Points, in no order, along strands that fork and pass close to each other.
(in the rows, 128 means zero)
Two points are linked if the straight distance between their rows is under 126. Some points are linked to none.
z_959: [201 123 139 158 111 122  90 140 124 129 157 110 172  82 118 141  63 192
 104  94  93 118 139 133]
z_50: [ 48 142 115 140 130 142 131  99 150 151 118 122  78 119 124 125 184  89
 114 131 168 167 114 133]
z_995: [133 114 124 113 144 138 204 107 137 153  58 146  88  82 126  97 108 123
 152 121 171 139 173 106]
z_171: [134 120  87  92 100 165 105 194 132 128 136 161 136 129 110 124 158 161
 112 166  85 166  93 110]
z_517: [ 96  98 146 161 171 131 149 109  99 114 113 145  88 165 120  98 165  97
 131 119 162 124 184 113]
z_818: [102 151 105 131 110 138 136 113 146 161 120 103 108 121 121 143 202 141
 114 152 149 156 119 165]
z_837: [ 78 142 125 149 147 118 185  82 127 129 101 110  59 138 168 136  89  93
 170 109 161 139 127 106]
z_308: [110 169 150 189 158  87 171  64 138 117 141 102 101 161 144 149  63 127
 171 111 141 128 142 115]
z_364: [ 98 141  84 155 151 133 147 139 130 120 185 129 129  93 144 174 150 140
  96  78  92 102  62 125]
z_143: [158 124 125 121 176 166  46 130 153 155 150 148 155 154 135 149 147 145
 113 143 141  88 117 149]
z_671: [118 114 127 151 143 145 193 101 146 124 109  97 143 126 122 125 135 118
 156 141 155 171  93 143]
z_680: [ 84 167 160 136 116 113 189 174 132 109 100 129  71 175  99 150 137 110
 107 139 139 153 175  98]
z_744: [166 117 150 166 125 158 110 119 118 134  97 136 144 119  81 118  95 187
 130 131 122 164 149 122]
z_313: [175 118 123 109 202 153 104  97 170 145 141 122 186 127 108 153 133 152
 159 138 132 111 117 152]
z_240: [179 141 126  79 119 114 148 156 137 140 108 125 163  99  86 140 141 152
 152 143 109 129 159 154]
z_352: [134 128  92  66  91 124 151 156 113 150  86 151 158  75 110 101 138 141
 158 159 130 157 132 156]
z_530: [ 97 140 194 116 121 111 153 165 126  93 110 135 100 192 114 144  94  75
 134 143 127 136 189 110]
z_853: [134 136 135 185 132 110 149 137 140 135 195 124 154  82 155 159  98 153
  74  52 100  85  94 152]
z_293: [177  94 186  96 180 131 143 126 115  96 116 122 140 146 112  97 165  81
 155 149 125 108 178 108]
z_572: [146 109 162  66 144 163 107 150 113 145  65 146 176 134 128  72 148 109
 169 179 139 122 149 169]
z_317: [109 154 139 155 179 127 159 104 119 122 116 108  85 153 123 124 205 119
 136 105 136 108 129 131]
z_14: [145 123 136 127 103 106 103 113 136 117  87 158 128  76 138 122  73 115
 151 101 136 113 143  87]
z_459: [115 105 176 164 193 118 146 101 100 105 141 114 109 215 121 121 111  90
 164 139 154 121 166 110]
z_770: [108 136 118 110  69 109  73 152 125 154 114 179  27 135 169 136 120 115
 105 119 117 109 149  92]
z_367: [129 133 136 136  78  89  99  99 114 106 122 142 110 127 171  89  61 131
 158  99 138 156 112  79]
z_118: [129 113 122 133 102 154 132 211 112 125 160 131 131 127 103 150 119 145
  76 137  83 142 113  96]
z_288: [150 142 122 152 147 129 110 108 158 140 202  99 182 110 154 168 115 165
 104  99 113  85  96 188]
z_795: [166 121 131 153 122 123  93 172 121 140 168 123 107 147 175 162  58 149
 131 130 119  93 151 137]
z_692: [141 121 159 114  90 124  86 161 130 120  87 175 117 137 102 133 115 114
 108 136 135 111 189 132]
z_473: [120 153 122 151 102  94 128 123 126 141 139 136  55 115 180 167  67 134
 101  53 137 101 102  93]
z_185: [ 70 155 106 136 134 120 136 106 142 143 109 111  46 100 157 129 152 121
 142 110 143 149 105  93]
z_482: [150 122 163 181 129 128 105 114 106  90 143 111 126 150 141 103 131 133
 175 135 114 146 140 140]
z_26: [124 108 145 157 114 129 129 202  95  72 154 140 115 160 129 142  90 126
 100 134  79 118 159  92]
z_612: [140 136  99 143  47 136  74 153 106 123 148 141 126 125 184 103 141 170
 119 128 109 136  71 127]
z_98: [146 141 154 173 107 111 120 127 132 118 101 151 112 116  77 126 127 156
 111 103 125 140 183 117]
z_745: [100 173  97 159  89 141 142  80 126 144 132 118 132 124 140 118 181 163
 147 160 137 179  74 173]
z_992: [ 95 111 110  55 153 117 155  89 160 153 147  94 155 147 135 127 198  79
 131 175 157 140  84 155]
z_553: [118 165 129 169 101 101  81 105 116 137 139 157  49 148 175 137 112 140
 115  93 131  86 153 114]
z_870: [131 124  96  52  49 122  51 157 110 133 123 179 131  94 157 111  92 135
  93 131 115 132 106 107]
z_374: [128 123  90 142 175 145 144  96 139 138 150 131 119  96 136 150 137 161
 142  64 104 135  72 118]
z_624: [147 106 102  90 152 144 198 123 168 169 100  89 145 140  89 101 149 126
 162 178 145 191 103 147]
z_54: [125 137 158 172  63  97  93 113 107 109 106 124 127 148 123 111  37 125
 129 131 141 159 173 106]
z_964: [166  96 151 103 143 123 121 142 153 114 170  94 192 137  78 151 130 120
 101 149 102 125 128 124]
z_253: [114 152 134 166  90 109 123 169 108 109 166 115  94 188 151 158  76 142
 140 126 112 113 137 112]
z_815: [118 160 157 187 141  98 152  83 109  90 134 117 104 132 129 154  43 161
 134  64 127 101 157 101]
z_312: [120 145 151 104 179 136  96 140 137 125 120 148  89 164 149 140 184 100
 141 122 140  84 150 138]
z_866: [119 153 150 159  88 103 169 181 114  73 159  43 180 121 124 156 116  98
  96 104  89 128 108 118]
z_990: [101 125  92 129 165 124 158 133 137 101 185  98 171 163  81 158 209  95
  68 110 105 107  80  97]
z_833: [101 127 113 178 103 149 166  62 147 149 127  94 166 107 123 100 147 143
 140 154 158 199 101 179]
z_626: [129  90 159 152 159 121 198  76 148 100 119  69 174 142  95 112 126  78
 100 150 146 168 118 108]
z_616: [139 116  60 129 106 126 117 190 118 151 230 138 192 119 142 146 124 166
  86 114 107 106  89 178]
z_23: [131 114 118  67  76 167  70 198 109 143 102 171 160 116 144 106 122 147
 116 172  93 144 103 128]
z_608: [113 131  94  77 120 136 178 110 133 181  54 141 106  65 129  99 123 136
 168 137 154 165 111 139]
z_145: [ 99 122  83  96 130 136 104  99 148 129 172 114 181 133 129 139 156 104
 131 172 139 138  89 156]
z_438: [ 89 116 120 119 144 143 130 129 138 110 142 149 143 119  79 133 201 103
  80 126 123 126 118 115]
z_6: [156 140 138  99  56 103  60 162 116 132 111 187  92 128 148 127  98 131
  91 135 126  84 150 100]
z_779: [133 142 155 146 161 113 157 125 132  89 175  77 157 166 121 141 173 110
  95 100 105 116  86 135]
z_635: [ 93 107  54  75 170 161 119  95 108 161 107 127 165 116 130  76 192 155
 160 142 135 156 109 160]
z_415: [101 158 171 141 117 106 129 131 150  91 124 126 113 157 119 178  80  61
  96 124 156  95 160 102]
z_320: [177 128  97 105 176 129 149  79 168 192 123 112 147 113  89 128 168 140
 149 136 151 122 136 178]
z_838: [193 109 138 105 159 124 167 118 153 160  90  97 143 146  74 123 155 143
 151 168 128 156 149 154]
z_955: [116 122 126  64 158 121 184 122 151 138 116 120 111  87 138 104 202  89
 151 158 163 119 123 158]
z_685: [154  82 156  76 167 144 133 159 101  98  97 137 179 126 110  86 104 102
 178 167 125 112 159 123]
z_640: [129 123 135 106 120 134  78 106 101 131  73 164 107 113 136  80 118 112
 135 126 146 108 151 112]
z_346: [130 170  95 102 134 111 127 119 141 154 107 125  63  87 183 161 143 132
 174 125 150 110 112 139]
z_154: [140  86 194 123 164 124 177 120 148 101 133  93 164 158  95 134  74  71
 138 150 152 158 145  99]
z_372: [ 96 148 114 159  73 132  99 139  88 104 144 135  93 105 171 121 173 125
 122 106 110 125  91 127]
z_217: [156 161 174 192 131 103 161 153 113  76 173  41 165 163  85 142 133 144
  91 118  91 130 125 137]
z_540: [ 82 139  99 171  98 149  91 130 116 114 142 158 105 108 112 137 166 120
  70  97 118 127 114 107]
z_158: [131 120 161 159 118 102  80 104  96 107 134 134 121 181 150 114  38 120
 172 117 127 100 196 115]
z_941: [137 129  82 134  55 122  89 167 111 142 177 143 176  93 149 116 117 169
 113 114  83 120  85 154]
z_520: [138 131 165 112 155 140 148 127 182 114 127 102 114 135 103 178  87  97
 132 146 144 121 146 107]
z_388: [124 133  90 141 122 127  94  67 134 132 139 178 162  65 134 109 133 153
  98  96 112  95 103 140]
z_368: [183 128 152 159 153 127 102 153 131 144 201  83 141 156 161 159  98 159
 131 131 125  94 115 155]
z_687: [113 111  92 127 114 156  57 126 158 153 176 141 160 129 162 168 147 133
  97 156 128  99  91 156]
z_727: [115 160 130 158 142  79 152  97 127  95 108 147  59 122 137 145  71 131
 109  67 133 110 131  59]
z_46: [147 138 102 121 170 154 107 100 116 147  97 158 121  92 150 113 122 174
 164 108 111 130  72  94]
z_802: [152 126  64  85 124 132  89 109 102 181  97 163 163 102 129  95 103 193
 144 108 103 131  73 133]
z_468: [114 108 158  96 120 130 196 141 133 103  87 134 158  93  90 121 171  69
 114 140 138 151 175 126]
z_146: [133  87 154 139 126 129 173 135 126 124  54 130 135 103 108  98 116 109
 133 138 164 160 181 115]
z_236: [113 120 141  81 151 133 162 126 123 170  67 128  84 131 152  73 201  93
 154 163 173 134 163 173]
z_328: [162 138  91 121 103 130 137 194 122 158 190 115 165 130 127 164 171 163
  96 144  97  96 125 180]
z_152: [100 111 145 173 151 116 113 100 115  87 170 110 111 221 120 126  50 124
 175 147 130 131 167 110]
z_479: [ 97  89 153 117 119 161 149 146 101  80 110 172 150 112  90 106 174 107
 106 140 107 144 147  95]
z_433: [142 121 143  99 148 154 121 130  87 142  76 133 121 147 121  60 197 131
 156 156 137 148 153 169]
z_75: [ 94 107 103  51 142 156  93 138 151 151  99 156 121 134 141 129 137 116
 157 156 147 146 121 137]
z_129: [193 124 115 130 127 138  94 137 145 161 139 148 138 100 144 150  63 175
 110 100 121  90 117 136]

A fork is a point with three links. Follow the links from the first point to the second and name the forks in between, in order.
z_770 / z_312 -> z_6 z_692
z_866 / z_608 -> z_438
z_185 / z_779 -> z_671 z_838 z_438
z_818 / z_6 -> z_185

A fork is a point with three links, a tip a point with one. Leave the first point through the second and follow the links. Name the first fork or tip that comes.
z_312 / z_317 -> z_692
z_572 / z_433 -> z_838
z_838 / z_320 -> z_293

Follow the links from the first point to the second, and from the first to the third. Name the last point that the two ways share.
z_352 / z_152 / z_959 -> z_6
z_795 / z_818 / z_367 -> z_6
z_146 / z_870 / z_143 -> z_838
z_368 / z_687 / z_995 -> z_838
z_680 / z_158 / z_313 -> z_671

Name the points in between on the shortest way along the links from the first point to the second, in order.
z_995 / z_815 -> z_608 z_352 z_240 z_838 z_624 z_671 z_833 z_745 z_818 z_50 z_185 z_837 z_308
z_14 / z_129 -> z_640 z_692 z_6 z_870 z_23 z_171 z_118 z_26 z_253 z_795
z_727 / z_317 -> z_473 z_553 z_770 z_6 z_692 z_640 z_14 z_367 z_54 z_158 z_152 z_459 z_517
z_26 / z_802 -> z_253 z_795 z_368 z_288 z_853 z_364 z_374 z_46
z_433 / z_818 -> z_236 z_955 z_992 z_145 z_687 z_143 z_313 z_320 z_838 z_624 z_671 z_833 z_745
